Each row is a point on a tangle of strands that fork, close into loops and nearly touch. The rows are in no order.
Points whose rows are less than 119 apart are linked; no others are. Some points are linked to none.
(556): [-52 -66  49  22  18  -8 -59   4  57  -5 -10 -48 -15  18   9   2  30  10
 -20  14  18  37   5 -44   6 -23 -17  -1   5 -37 -46  23   8  20]
(890): [  6 -24  -2  11  20  38  24   7  11 -26  37 -32   4  10 -13 -24  36 -40
 -10  19  13  60  15  30 -13 -18 -18   7   6 -45 -11 -18 -29   4]
(823): [ -1 -30  34  -5 -33  -7 -32 -12  28  19   0 -58 -32  32 -17 -17  17 -10
 -24  -5  37  18 -31 -19 -13 -32  19  26  30 -19 -28  -7 -29  -1]
(1179): [  6  -3   6 -29  -6  41  -6  43 -27  -6 -31   8  11   9   4  36 -18 -16
 -19  -9   1   0  -6 -11  14  35   5   4 -38 -18 -26 -22  13  35]
(321): [ 11   9  13 -16  17  17  -9   7   1   0 -25  39  19 -24  39 -11  14   1
  29 -15  -2 -25 -43  32  15 -12   0 -29 -43  39 -16  32  10  18]
(914): [ -3  37 -12  -9 -12  11  -1  15  -7  -7  20 -12 -17  22   2   3  -4   0
 -11   8 -30   2   6  -4  29  15  -2 -14 -43 -15  46 -38  23 -21]
(975): [-22  11  -5 -40 -26 -24  25  -3 -51   1 -32  41  17 -20   6  65 -16 -17
 -16 -39 -23 -16  24 -39 -43   2  -7 -17  13   0 -22  17   2  13]
(143): [ 17 -60   6  15  45   5  -7  -3  -9  10   9 -47   0  25 -47 -11  24 -17
  22  -5  36  26  -5  -9 -17 -10 -23  53  -2 -20  -9 -20   3  30]
(1335): [ 30  40   1   2  -1  -8   0 -56 -28  -8 -27 -18  -9 -25   5  21 -12 -13
  23  17 -43  -5 -26 -36 -11 -30  12  10 -18  14   9  40 -26 -11]
(839): [ 21 -12   1 -11   3 -23 -31 -32 -48  11   0   9  14 -40  -6  67 -35 -13
  -9  -3  18  20  -7 -50  -1 -11 -43   6  -4  30  19  15   3  38]
(1382): [ 21  11 -14   4 -36  12 -32  -3  17  24  13 -38 -16  12 -15 -16   9  24
 -26   9  42  10 -55 -31   5 -40  10  14  47  16 -43  10 -47 -20]
(1022): [ -6 -13  30  -8 -59  22   7   5   3 -20   7 -25 -11  49 -29 -16 -15 -55
 -38  -9 -12  29  21   4 -42 -18  42 -17  -6 -41  -5 -28 -19  11]
(257): [  1 -40 -39  15  36 -54  -4 -11  21  37  -1 -33   1  -9 -23 -25   5  17
  45  20  -2 -44  50 -18   8  -6 -43  26  10  24   8  11  14   8]
(81): [  2  -8  17 -20  15 -17 -25 -47 -27  37   6 -16  27 -49   7  59 -17 -25
 -10  -8   5 -13  -1 -29  -4 -15 -16 -42  -1  26  -2  41   7  17]
(1083): [-40 -14 -10   7  44  22  -1  -6   5  18 -19  32  30   4  12 -46  -5  24
   4 -30  19 -47  40  23  26  43  24 -30  26   2  16  -6 -15 -44]
(114): [ 36   3   3   8  24  38   2  32 -30 -18 -46  12   8 -23   6  -7  18  -9
  18 -19  22  -4  -7  20  38  17  -4 -35 -11  15  -2 -21 -11 -34]
(705): [-26 -20  16 -25  24   9  -1 -21  12  14   9  -8 -24 -11  47 -18  -8  21
   5  -3  29 -58 -39 -24  22  -4  -3  -4   0  33  -8   6 -24 -26]
(1116): [ 48 -17  -7   7  29 -34  18  18 -11  -4 -15  -4 -24   7 -10 -24  11  -4
  54 -17  10 -25 -21  20  -2 -31 -22  20  -3  61   2  -1   6 -16]
(169): [ 16 -10  -3   1  20   4  31   7 -25 -39  34   8  28  -7 -22  11  18 -40
   5  21   9  79  36   5 -27 -22 -57  11   4 -45  13 -10 -11  26]
(537): [-48  -2 -10  11  53  13 -13 -14  35  32 -10  16   3   4  44 -19 -44  38
  23 -11 -10 -81 -37 -22 -17  33   0   7 -12  33  -1   5  34  -4]
(474): [-29  27 -32   6  40  44  -6   8  37  10 -41  24  19  14  42 -21  -9  33
  15   0 -12 -53 -13  23 -18  21  19  -3 -24   7   4  -3  42 -18]
(1294): [-14  15  -5 -22 -10  14 -41  20   5  18  -7  20   6  63 -16 -27 -32 -23
  -1 -24  10   8  -5  21  23  13  42  -3 -16 -25  13 -18   3 -30]
(451): [ 47  35  10  38  39  -8  62 -40 -23   4  14  -3   3 -24  -6  32  10 -15
  16  -9 -18   4   1  22 -36 -52 -20 -23  15  21  -2  42 -11 -21]
(611): [-35  -7 -24   0  39  14  31   5  11  32 -10  17  42  10  -3  -2   0  18
 -27 -21   1 -43  54  22  13  15  14 -41  18 -17  13   6  -3   5]
(563): [ -9  -8   0  -5  42 -11   7 -46  25  -2  32 -47 -30  -7  43  15 -12   7
 -17   1  38 -44  -9 -30  10 -35 -40 -17  22  38 -17  -1 -24 -47]
(591): [  2  24 -28  46 -14  41 -18   5  23 -30  37 -16  -9  39  25 -45 -19 -22
 -18  10 -58  37 -24   6  15   6  42 -11 -21 -17 -17 -48   5  15]
(428): [-11   6 -16 -26   6 -18  10   1  -6  24   2 -14  -9   4 -21  -6  -3  14
  13   7 -15 -32  27   2  15  21   5  11  -4   3  42 -29  17  -5]
(762): [ 57  -8 -28  16   9  19  37  38 -32 -15 -34  24   6  13 -15  16 -27 -37
  11 -13  42   9  28  18   6 -17 -12  -1  18   4 -31  -8 -44 -16]
(756): [-11 -26   0  -5  41   2  49  21   8   6  11  65  25  12   3   7 -52  42
  25   3   6 -48  13  33 -11  49   7  -5  13  22  28  12  27 -18]
(722): [ 28  45   4  11 -27   7   6 -12 -10 -15   5 -34 -50 -25  34  -6  -1  -9
   5  42 -76  11 -26 -12   6  -8   5  21  13  16 -14 -12 -10 -22]
(1331): [ 12  35  -2  18  10  34 -15 -13  32  -3 -36  23  -5  -4  44 -54  21  23
  19 -13 -25 -32 -53   0  15  -4  34  -3  -2  29 -35  10 -35 -29]
(920): [ 17 -44  25   2  18  14  15 -37 -14  -7  39 -39  -6  25 -38  -1  14 -31
  -2 -10 -14  23 -36 -20 -26 -15  -8  46 -26 -10 -13 -27 -11  32]
(1224): [ -7  15  14  -4 -13  -8  -6 -68 -17  15 -26 -38   9 -35 -22  38  22  23
 -45  -7   5  16   0 -30   3   5 -16 -13  39 -27  29  28 -28 -18]
(1289): [  0   3   8 -29  -8  11  55  31 -17  -9   8  45   7  13 -11 -10 -18 -27
  -8  16  -3   1  33   5  -4   1  30   5 -24 -17  18  15 -31  19]
(1044): [ -9  34   1 -21 -26  17  22 -17 -12 -16  15 -14   6 -11 -19   1  12 -23
 -32  14 -19  53  10  -6 -10  -9   1  -3   5 -39  39 -21 -44   5]
(1082): [ 34  36 -32  34 -19  38  -3 -15  35   0 -15  -8   6 -17  39  -9   6  19
   2   1 -23  -1 -49  15  -2 -31  21 -21  28  34 -67  18 -49 -21]
(1352): [ 15  37 -37 -10 -20  32 -35  24   7   5 -21  22  48  24   4  11 -22 -62
   8  -5  -6  -6  13  12   2  -8  33 -30 -40 -14 -13  32  25   3]
(534): [ -9  17  -5 -15 -20   4  11 -15  12  12  51 -17 -36   9  -5 -45  21  17
 -16   7 -35  23 -42 -17  -3 -12   9  33   3  -8  19 -36 -24  13]
(380): [  2  41   0   6 -17  36   1   2  -9 -36  43 -15  -8   4  15 -17   2 -19
 -12   8 -63  43 -26  12  16  -1   3 -16 -41 -17  14 -41  18   2]
(963): [-39 -13   7  13  19 -16   5 -10  13   2   8  37   8 -26  32   8 -48  59
  23   8  -9 -80 -18   0 -34  29 -11 -11 -29  45  16  -7  47  17]
(1072): [-15 -40  53 -23 -13 -40 -11  -7   9  10 -30 -20 -13  13  -3  35  11  -3
 -28  11  29 -15  46 -26 -10 -20 -22   7   5 -17 -23  38  -4  29]
(1287): [-32  11  10  -6  -9 -24 -10 -47   8 -21  53 -24 -24  -5  -3 -34  40  24
 -30  26   7  31 -17 -68   9 -24  -8  53  19 -31  36  36 -39  -6]
(15): [-19  26 -17 -33 -22  31 -35 -23   7  22 -12 -16  -4 -37  42  23  10 -15
   3  -1  -5 -17 -18  11 -28 -14  20 -27  -1  13 -55  29   4 -32]
(336): [-32 -21  25 -40  -2  -7 -11 -20  34  13  35 -13 -21  15  30 -14  -1   1
 -29   9  48 -41 -13 -27  20 -17  17  12  14   6  -7  46 -40 -17]
(396): [  1  -9  54 -11 -17 -28  -2 -29   0  -1  -7 -28 -15   4 -10  44  35 -19
 -26   3  12  51  29  -9 -13 -16 -43  16  30 -38 -19  28 -12  -2]
(220): [ -4 -24  16  -2   0 -31  -5  28  12 -27  11  -1  -1   0   0 -57  39  12
  22 -21  24 -10   3  62  37  21  -7 -40 -14  10  23 -29  14 -34]
(96): [-24 -50 -29  -3  27 -46  11   9   5   6  28  46  14 -19   3  12  18  32
  28  19   3 -10  55  -8  20   9  -5  24  -6  -3   0  58  10  41]
(50): [ 23   7  36  13  -4 -32   5 -65 -14  -3  11 -20 -23   6 -12   8  22 -22
 -17  15 -18  50   1 -17   5 -35 -31  40  28 -27   4  30 -41 -22]
(731): [ 62  47  -9  33   4  22 -12 -21  13 -29 -25 -11   7 -19  36   9   9 -18
   5  29 -60  15   1  -3  17  -2  -8  24 -27  -7 -14  19  16  39]
(572): [-18  48  -7 -17 -40  33 -39  -4  29  17   3   4   0   1  34  -3  -5  10
 -35  54 -20   5 -37  -8 -26  -5  37  33   8  -3 -25  39  17   7]
(87): [ 21  47 -23  31 -49  -9 -12  26   7 -29  32 -25 -40 -14  24 -48  11   8
   8  44 -78  21 -27 -13  18  -6  27   0  26  35 -13  -6  17  -5]
(1113): [  1  14   4  -7 -51  24 -31   4  11  15  23 -21 -10   1   8  -6  -4  16
 -45  30  -9  21 -56 -21  -2 -29  44  11  23   2 -47  11 -26  15]
(264): [-42   4  39 -24   1  36   3  -5  19  24  31   1 -10 -11  24 -11 -14  26
  -5  31  20  -7 -56  -2   2  35  26  11 -12  -5  23 -19  15  17]
(955): [ 41  20  18  -4   3  31 -15   6  -8   3 -23 -16   0   6   5  36  -3 -22
 -21   4 -42  13 -26 -11  22   2   4  18 -36 -13 -41   6  12  29]
(1376): [ 37  37  17  22 -47   2  -8 -41  27   8  14 -37 -13  -9   3  39 -14   2
 -37  26 -26  31 -42 -24 -14 -23  17   4  25  10 -24  27 -54   5]
(541): [  0  62 -13   0 -51  49 -30   1  10  -8  14 -10  11 -27  29  -7  10 -19
 -33  44 -41  46 -13   1  -5   5  31   7   0 -27  -9  12  19  19]
(891): [ 22 -19  -3   4  25 -31   3 -20 -53   3  20   6 -22 -17 -10  42 -19  16
  14   9  24  31 -13  -8   0 -13 -52  36  -7  30  32 -28  19  19]
(510): [ 10  25  -2  16 -10  35 -20   1  33   2 -14   4 -13   2  36 -53  -3 -10
  14  27 -32  -8 -55  12  19   4  36  26 -15   6 -28   3 -15  23]
(262): [ -5  -3   1  46  26  15 -10   1  27  36  11 -41  -6   8 -15  -9  40 -21
  -6  40  74  51 -12  25   2 -18 -26  31  60 -25 -34  19  10 -35]
(243): [-19 -23 -55   5  14  -1  33  24  -2   0  30  78  20  -6  -2  32 -72  24
   3 -18  12 -27  27  16 -29  50  35 -16  22  27  43  14  35  10]
(1212): [-19 -51 -12  -7  33 -26  28  -3 -14  31  17  39   7  -5   2  14  -8  24
   7 -16  18 -50  25 -12   1   3  26  17  -1  22  -6  50   0  26]
(924): [  5  13  -4  22 -20   4  27 -31  -7 -31  40 -30 -10 -13 -14 -28  34  12
 -34  34 -34  69   7 -15 -10 -17  10  31  38 -41  17  -6 -61   8]
(9): [-57 -31  35 -18  18 -20  13 -19  38  43  53  14  -8   1   4 -19 -12  35
 -10  36   2 -14   7   6  13  51  -7  30  26 -24  38   9  18  -4]
(677): [-37  34  14 -28  -1  -1   0 -37 -37  13 -15  15   9 -17  19  52 -20  -5
   2 -30 -38 -20  11 -30 -60   1  16 -18  -3 -24 -34  32  24 -13]
(435): [ 18 -21 -39  -1  13  13  11  45 -33 -24 -29  43  22 -17   1  -4  -6  14
  20 -30  42 -23  12  17  23  29   4 -33 -18  24   6 -19 -20   7]
(1324): [  7   4  66   3 -63 -28   4 -23  13   1 -19  -6  12   0 -23  31  40  -7
 -21 -28   6  37  52 -14  -9 -24 -37 -29  34 -45  -8  41  17  25]
(149): [  2 -15   7  28  40 -20 -19 -45  33  19   1 -53 -15  15   9  17 -28 -24
 -10   0  78 -33  -5 -23   8 -20 -38  14  50  24 -29  11 -14 -58]
(1260): [-20  -8  38 -13  -2 -35  -1  22  26   4  13 -13 -29  -9   3 -51  33  22
  27 -15   1 -47 -41  27  26  37  -8 -31  -3  42  19 -21  35 -16]
(198): [ 26 -11  29  59  47  14  23  27   3  -9 -15 -21 -20  12 -24 -62  41 -11
  11   4  45  19 -27  36  11   2 -35  29  23  12   9 -38  16 -38]
(1151): [ 38  10  23  34  18  -9  10  20  11 -33 -45  -9 -13  -5   1 -40  22 -18
  32  -4  -2 -19 -42  47 -15 -18  -6 -15   4  63  -7  -5 -20 -51]
(632): [ 23  34  -8  11  -4  -4   2  14  29 -41 -21  11  -8   7  38  -6  24  19
  14   8 -48 -22 -17  21  -5   1 -23  13 -59  29  -6 -12  46  16]
(681): [  3  28 -12   9  34 -14  22 -21  20   8  -2 -36 -12 -23   5   1  23  32
  14 -20 -41 -35 -19  -7 -40 -34 -10 -25  -5  40  26  -2  16 -10]
(12): [-37 -23  19   5  24 -25  29  11  14  15  50  23  11  26 -27 -26 -16  23
  26  23  11 -10  25  12   4  55   6  38  -3 -49  48 -18  37  18]
(1046): [ 19   0 -13  -2  -5  36  -4  -3 -23 -28  42  -4  25  28 -36  10  -8 -42
 -16 -27 -43  44 -18  -6 -12  -4  12  -7 -45 -35   3 -38  13  26]
(558): [-28  -6  19 -12 -41  28 -27  18   7  -4  11  -7 -19  57 -12 -45 -27 -44
 -13 -10  -5  25 -22  12 -15  10  75   8 -10 -27 -11 -29  -9 -17]
(540): [  4  -5  45 -14 -63  -1   3  27  18   3 -22 -22  12  21 -27  18  24 -42
 -38 -32  32  26  49  11   2  -8 -10 -49  26 -44 -22  10   3   1]
(491): [ 15 -46  13   2  25  -4   1  13 -35  -3  29 -19 -12 -10  -9   6 -10  19
  40  -6  35   6 -34   5   0  12 -33  17 -32  14   6 -61  28  37]
(893): [-29 -68  52  13  13   1 -56  -9  25   0 -33 -24  16   3  -7 -19  33  11
 -11 -14  50  14  21 -19  16  18   1  13  16 -40 -34  13 -15  13]
(685): [-21  30 -31 -19 -39  -4 -18   4 -63 -15 -29  31  40 -29 -15  43 -34 -23
 -10  -6  -3  14  27 -43   1  39  -4 -29 -12 -18  55   5  19   0]
(615): [ 42  40  -7  36 -12  26  24   0  24  -5  11   0   0 -23  26  -6   3 -19
  -3   9 -22  23 -31  57   6 -29  -3 -47  47  30 -34   5 -34 -13]
(230): [  8  -3 -27 -21  21  -2 -12  -6 -12  30 -20  -5  20   3  -7  32  -6 -14
  13 -48  -6 -20  13  24   7 -13  21 -30   3   6 -33   2   1 -18]
(1282): [ 17 -47 -13   9  29 -44 -20   6  12  39 -17 -37 -11  29 -40  10   7   5
  22  10  29   9  36 -17   4 -12 -25  52   9  -8  -4  -5   9  18]
(133): [-17 -24  13  12 -14 -89  21  29  20 -15  11  22  -3  -9 -26 -21  -2  52
  19   6  11 -53  20  27  -1  48 -26 -20 -11   9  28 -57  43  14]
(527): [  4 -13 -44   0  20 -54  10 -22 -26  22   5 -14 -14 -14 -31   9   1  22
  38 -14 -24 -37  51 -22 -11  -7   6  19   3  27  33  -4  20  -1]
(764): [ 11  16  16 -41 -22  19  -2 -11   1  33 -11 -13  16 -37  15  40  -2 -45
  -3  -2   7 -11 -23  -9 -19 -15  -9 -41   9  12 -34  34 -24   8]
(668): [  6  38 -33   9  33  31 -14  -1  22 -14 -52  27  18  30  29 -35  12  21
  33 -48 -27 -37 -15  21   6  -6  23 -21 -28  17 -20 -11  11 -34]
(1389): [ 49  -7  -7   9  18 -10  53  24 -32 -15  -7   5 -23   5 -15   9  -5 -27
  32  15   4   5  27  33 -11 -38 -23  19   5  20  -5  -4 -14 -13]
(315): [-38  38 -13 -38   8  12  -5 -18 -12  12   1  -9  -7 -31  34  18   2   3
  26  -6 -37 -25  11   0 -45  -9  25 -29 -11   1 -11   7  33 -32]
(211): [-26  -2 -68 -26  -8  -1  13  29 -13  17   6  69  35 -20  -4  40 -46 -17
   5 -27   9 -14  24 -21 -42  19  39 -19  18  24  24  21  23  25]
(790): [ 39  67 -29  14 -11  11  -3 -18  -3 -24 -16   0  20 -15  13  23  13 -16
  12   2 -71   8   9  15   5 -16   6 -14 -26  -1  -7  22  33 -13]
(1018): [-32   7  32 -34 -40   7 -14  16 -55  -4  -9   8  19 -14 -33  33 -23 -35
 -16   8   3  18  26 -29 -17  41  24 -12 -19 -27  45  -1  31  24]
(18): [ -9  47 -13  10 -56 -10   7   4 -11 -13  42  11 -31  -5   0 -67  15  34
 -10  25 -69  25 -41 -39   4  -3  18  25  38  16  21 -12 -10   0]
(241): [ 30  14 -27   3  -1  46   0  52 -33 -38 -31  19   3  12  23  14 -27 -31
   4  -5  -2 -19   9  -4  36  24   4 -24 -45  -5 -35 -13   1 -22]
(734): [-18  -4 -54  36  -3  -4  -2  51  23 -32  -4  67   9  -1  20  15 -41  58
   6  -8  21 -48   5  15 -12  44  17 -26 -38  33  28 -26  61   7]
(217): [ 14 -38 -11 -26  11  -2  30  32 -24   4   2  21   6   7 -14  13   8 -13
  -5  -3  29  23  24   2   4 -15 -17  25 -14 -18  -7  -1 -32  49]
(1307): [ -2 -49   7  14  29 -11  11  22   0 -19  -7  10  -2  12   1 -40  20  44
  34 -13  41  -7  14  13  38  39 -43  26  -8 -13  -4 -59 -18   1]
(137): [  2   5 -21 -17  12 -16  27   8 -21 -22  20  20  22 -14  -7  16  22 -10
 -11   3   9  45  66  17  17 -15 -56 -19   1 -28  51  -3 -16  19]
(388): [ 48  38  30  45  19   5  48  -1   2   4  -3  -3  -3 -29   4   3  12 -30
 -11  15 -18  14 -25  51 -17 -39 -29 -30  23  50   4  14   0 -17]
(142): [ -2 -26 -12   8   0 -36   2  41  -3 -24  22  20  17   4 -15 -29  -2  11
  22 -14  23 -43  36  48  22  11  12 -58 -34  26  49  -6  28 -21]
(120): [-22  56  18 -22 -61  17  -7 -23  -5  -4 -32  -1   3 -10 -13  16 -13 -20
 -42  12 -23  32  -2 -13 -30   6  37 -15   8 -37  33   7 -23  -3]
(1033): [ -4 -32  22  -3 -18  15 -30  18  -5 -12 -16 -39   7  31 -29   4  23 -34
 -34 -33  46  43  44  14  18  11  -6 -30  23 -51 -32 -23 -12 -24]
(957): [ 42  53 -19  12  11   4  29 -23 -31  -1   4  10  26 -23 -11  52   0 -29
  17 -19 -36  24   4  18 -12 -23 -31 -44   7   7  -6   9  12 -27]
(173): [-26 -48  42  19  16 -37 -46   5  47   6 -27 -36  -1   0  -4  43  16   7
   5  31  -1  21  34 -35  11 -32 -26 -11   2 -18 -28  58  10  13]
(1211): [-28   2  11 -13  40  23  30  25  28   7   5  50  15  24  18 -30 -25  17
   2 -15   6 -31  -7  48  27  46  14 -21   6   4  41  -7  15 -30]
(312): [  1  42  -8   5  -8  27 -22 -21  49   6  11  -1 -18  -3  57 -30   3   6
   1  31 -29 -41 -45 -21  -7 -19  30  36  -8  24 -34  52  24   0]
(1164): [ 11  16   1  -2  -8  31  27  25  -2 -12  -8   6 -10   7   9 -29 -23 -25
  13  27 -34 -11  -4  23   6  -6  30  -1 -27  -1   2 -22 -34  18]
(406): [-26 -32  20 -44 -10 -31   8 -26 -27  20 -27  -2 -14  -8   8  51 -25   1
 -13 -11  12 -39  38 -27 -39 -14  -9   4   7   7 -20  21 -14  14]
(1329): [-23 -10 -13 -19  13 -16  13 -16  -8  20   1   8  41 -17  -9  29   6   9
 -35  -3  -7   1  65   3  14  13 -30 -16  18 -28  30   6 -15  24]
(610): [ 13 -87  -4  32  43 -15 -13   5 -22   1  30 -23   5 -19 -25   4  -3  20
  18   1  60  18   1  -5  10  13 -39  39  -1   3  -3 -29  10  45]
(238): [ 11  15 -14 -17   0 -38  19  17 -23 -19  17  27  -2  -1  -7   1  -2   5
  39 -22 -20 -29  13  28 -15 -16  14 -34 -39  34  33   6  41 -22]
(1074): [-19  31  -1 -24 -28  36 -46  17  17  31 -35   3  17  18  -1  10 -15 -37
 -14   1   2   1 -12  21   1  22  52 -16  -5 -11 -16  16  20 -17]
(784): [ 25 -48 -24   4   9  -4   4  48 -20 -32 -28  31  -3  30 -17   9   7 -10
   3 -21  53  38  38   8  22   3   0  20   8 -27 -36   4 -37   3]
(281): [-20 -12 -15  -7   0   2  -4   7  18  20  19 -23 -24 -26  21 -56  38  62
  -7   1  41 -44 -30 -21  28   9  -9  -4  42  38   0   4 -19 -28]
(1320): [ 14   4 -26   3  -1 -12   3  49   6 -32 -26  27  -6   2  11  12 -10  52
  20  -4   5 -32 -18  10   6  22 -15   0 -58  35  12 -41  42  24]
(998): [-13 -37  -4  -3  16 -49  23  23  -9   2  45  23   6  -2 -26  -8  26  27
  45   8  14  -8  41   8  33  30  -7  34 -17 -20  29   5  27  35]
(735): [ 12 -13 -14  53  53   2 -10  -2  15  17 -35 -18  13  12 -15  -2  33 -11
  30  14  55  23  25  38  18   0 -37  17  47 -20 -14   5  -1 -55]
(1406): [-59 -38  53 -23  15   7  -8  -6  38  28  43  -2 -13  22  10 -29  11  19
 -34  17  43  -6 -12 -14  18  18  12  39  20 -23   2  39 -17   7]
(659): [-21  -1  31 -28 -18 -24 -15 -64 -27  -2  27  -9 -22  -1  -9 -12  14   1
  -7   0  -2  43 -23 -31   0 -20 -23  27 -10 -35  31  18 -36   2]
(347): [  1 -26   7 -16  15  12  13  -6 -25   4  42   0  15  31 -33   8  13   1
   0 -29 -16  23 -20 -11   7  14  12  22 -34 -29  15 -32  15  54]
(682): [ 12 -14  26 -22 -12 -13 -22  -7  12  32 -42 -30 -14  42 -17  17  -3  -4
 -13 -24  15   8 -16  10   5 -22  -1  17  12  -8 -31 -28 -25  -9]
(937): [-11  12 -20 -23 -11  12   7  17  15  11  21 -25 -34  -4  14 -39  29  37
 -13   5   4  -1 -42   7  24  -3 -13   3  20  19   2 -39  -8 -20]
(1194): [ -1   9 -63  -9  -2 -36  17   6 -42 -11  17  43 -15 -15 -22  16   1  33
  36 -32 -29 -17  17 -15 -20   3  37   3 -19  37  45   8  37  -9]
(530): [ 19  12  28  33 -63  -9   3 -34   8 -18  18 -44 -29   4 -27   5   9  13
 -50  24 -30  57 -15 -32 -26 -27  25  27  56 -18 -24   3 -61  10]
(667): [-19  28 -48 -30   5  14  -8  22  -7  20 -17  41  38   2   5  24 -40 -22
  23  -4   0 -24  15  12 -22   0  32 -30 -31  14  16  19  37   0]
(1359): [  3 -57  10  28  39 -16 -55  -9   9   9 -53  -8  20  -6 -13  -3  17   3
  26   2  35  20  42   0  24  16 -24  23  35 -17 -36   7 -23 -22]
(346): [ 12  -5  20 -13 -46   2  22  44 -20 -18  -7  22   4  45 -32   4 -25 -51
 -35  -8   2  10  48 -12 -20 -13  31   1 -17 -28  -1  -2 -23  28]
(1087): [-27 -37   4  21 -11 -38  34  -2   8  -9  22  47  19 -41  -7  -6 -28  66
  12   4  -2 -74  25  32 -14  34 -12 -12 -13  34  13 -42  29  16]
(401): [ 22  25  19   9  -6   2   5  16  29 -25 -13 -23 -50  -6  24 -26  15  17
  12  14 -36  -4 -56   8   4   7 -46  14 -32  40  -1 -44  28   9]
(1327): [ 23  43 -53  -6 -45   1 -21   1 -54 -49 -47  31  21  -7 -12  41 -44 -32
 -12 -11 -21  40  14 -44  -2   2 -17 -18 -20 -30  26  -5  -9  -9]
(1412): [ 16  44   6   1 -63  -4  -2 -23 -21 -20 -71  18  27   0 -28  37 -33 -29
 -23 -17 -26  45   3 -25 -26 -10  -6 -14   3 -29  15  -4 -31  18]
(231): [ -9 -28 -45  31   4  -1 -17  36 -14 -23  -5  74  15  -4   7  -7 -52  49
  22 -25  47 -38  21   5  25  60  26 -23 -15  24  25 -37   0 -10]
(475): [ 16 -13  19  34  40  15  14  -5  13  27  30 -46 -28 -11  -5 -27  35  -6
 -10  19  45  34 -27  28  10 -30 -35  23  32   7  11 -13  11  -9]
(1399): [-27 -34  25 -25 -16 -17 -44   6  -5  32 -31   8  10  48 -27  -7  -7  -7
  -9 -36  30  -1  19  20  14  14  24   9   4 -16  -4 -21  11  10]

A piece is all that can be reached along the links. How many separate loops has the piece of each point below (a circle has one, a figure eight two, a Y none), and how many tips (points with one link)?
(920): loops 1, tips 5
(784): loops 1, tips 6
(722): loops 0, tips 3

A fork is a point with three links, a tip a point with one. Leave the first point through the second and follow the links. Name the first fork or tip that comes.
(1074) / (1352): (890)
(451) / (957): (401)
(491) / (891): (1072)
(975) / (677): (143)
(632) / (1320): (1331)
(611) / (1083): (1294)
(1018) / (685): (1113)
(1113) / (1376): (1018)

Name the points in between on the shortest way along the links from the first point to the second, in order.
(96) / (722): (998), (12), (9), (1406), (336), (705), (281), (937), (534), (18), (87)
(1113) / (114): (572), (312), (510), (1331), (1082), (615), (388), (451), (957), (790), (731), (955), (1179), (241)
(1018) / (1399): (685), (1327), (1412), (120), (1044), (924), (530), (1376), (1113), (1382), (823), (682)
(243) / (790): (211), (667), (1352), (1074), (1294), (558), (1022), (346), (1289), (1164), (510), (1331), (1082), (615), (388), (451), (957)
(556) / (1194): (173), (1072), (406), (975), (677), (315), (15), (764), (81), (839), (891), (491), (610), (143), (1282), (257), (527)
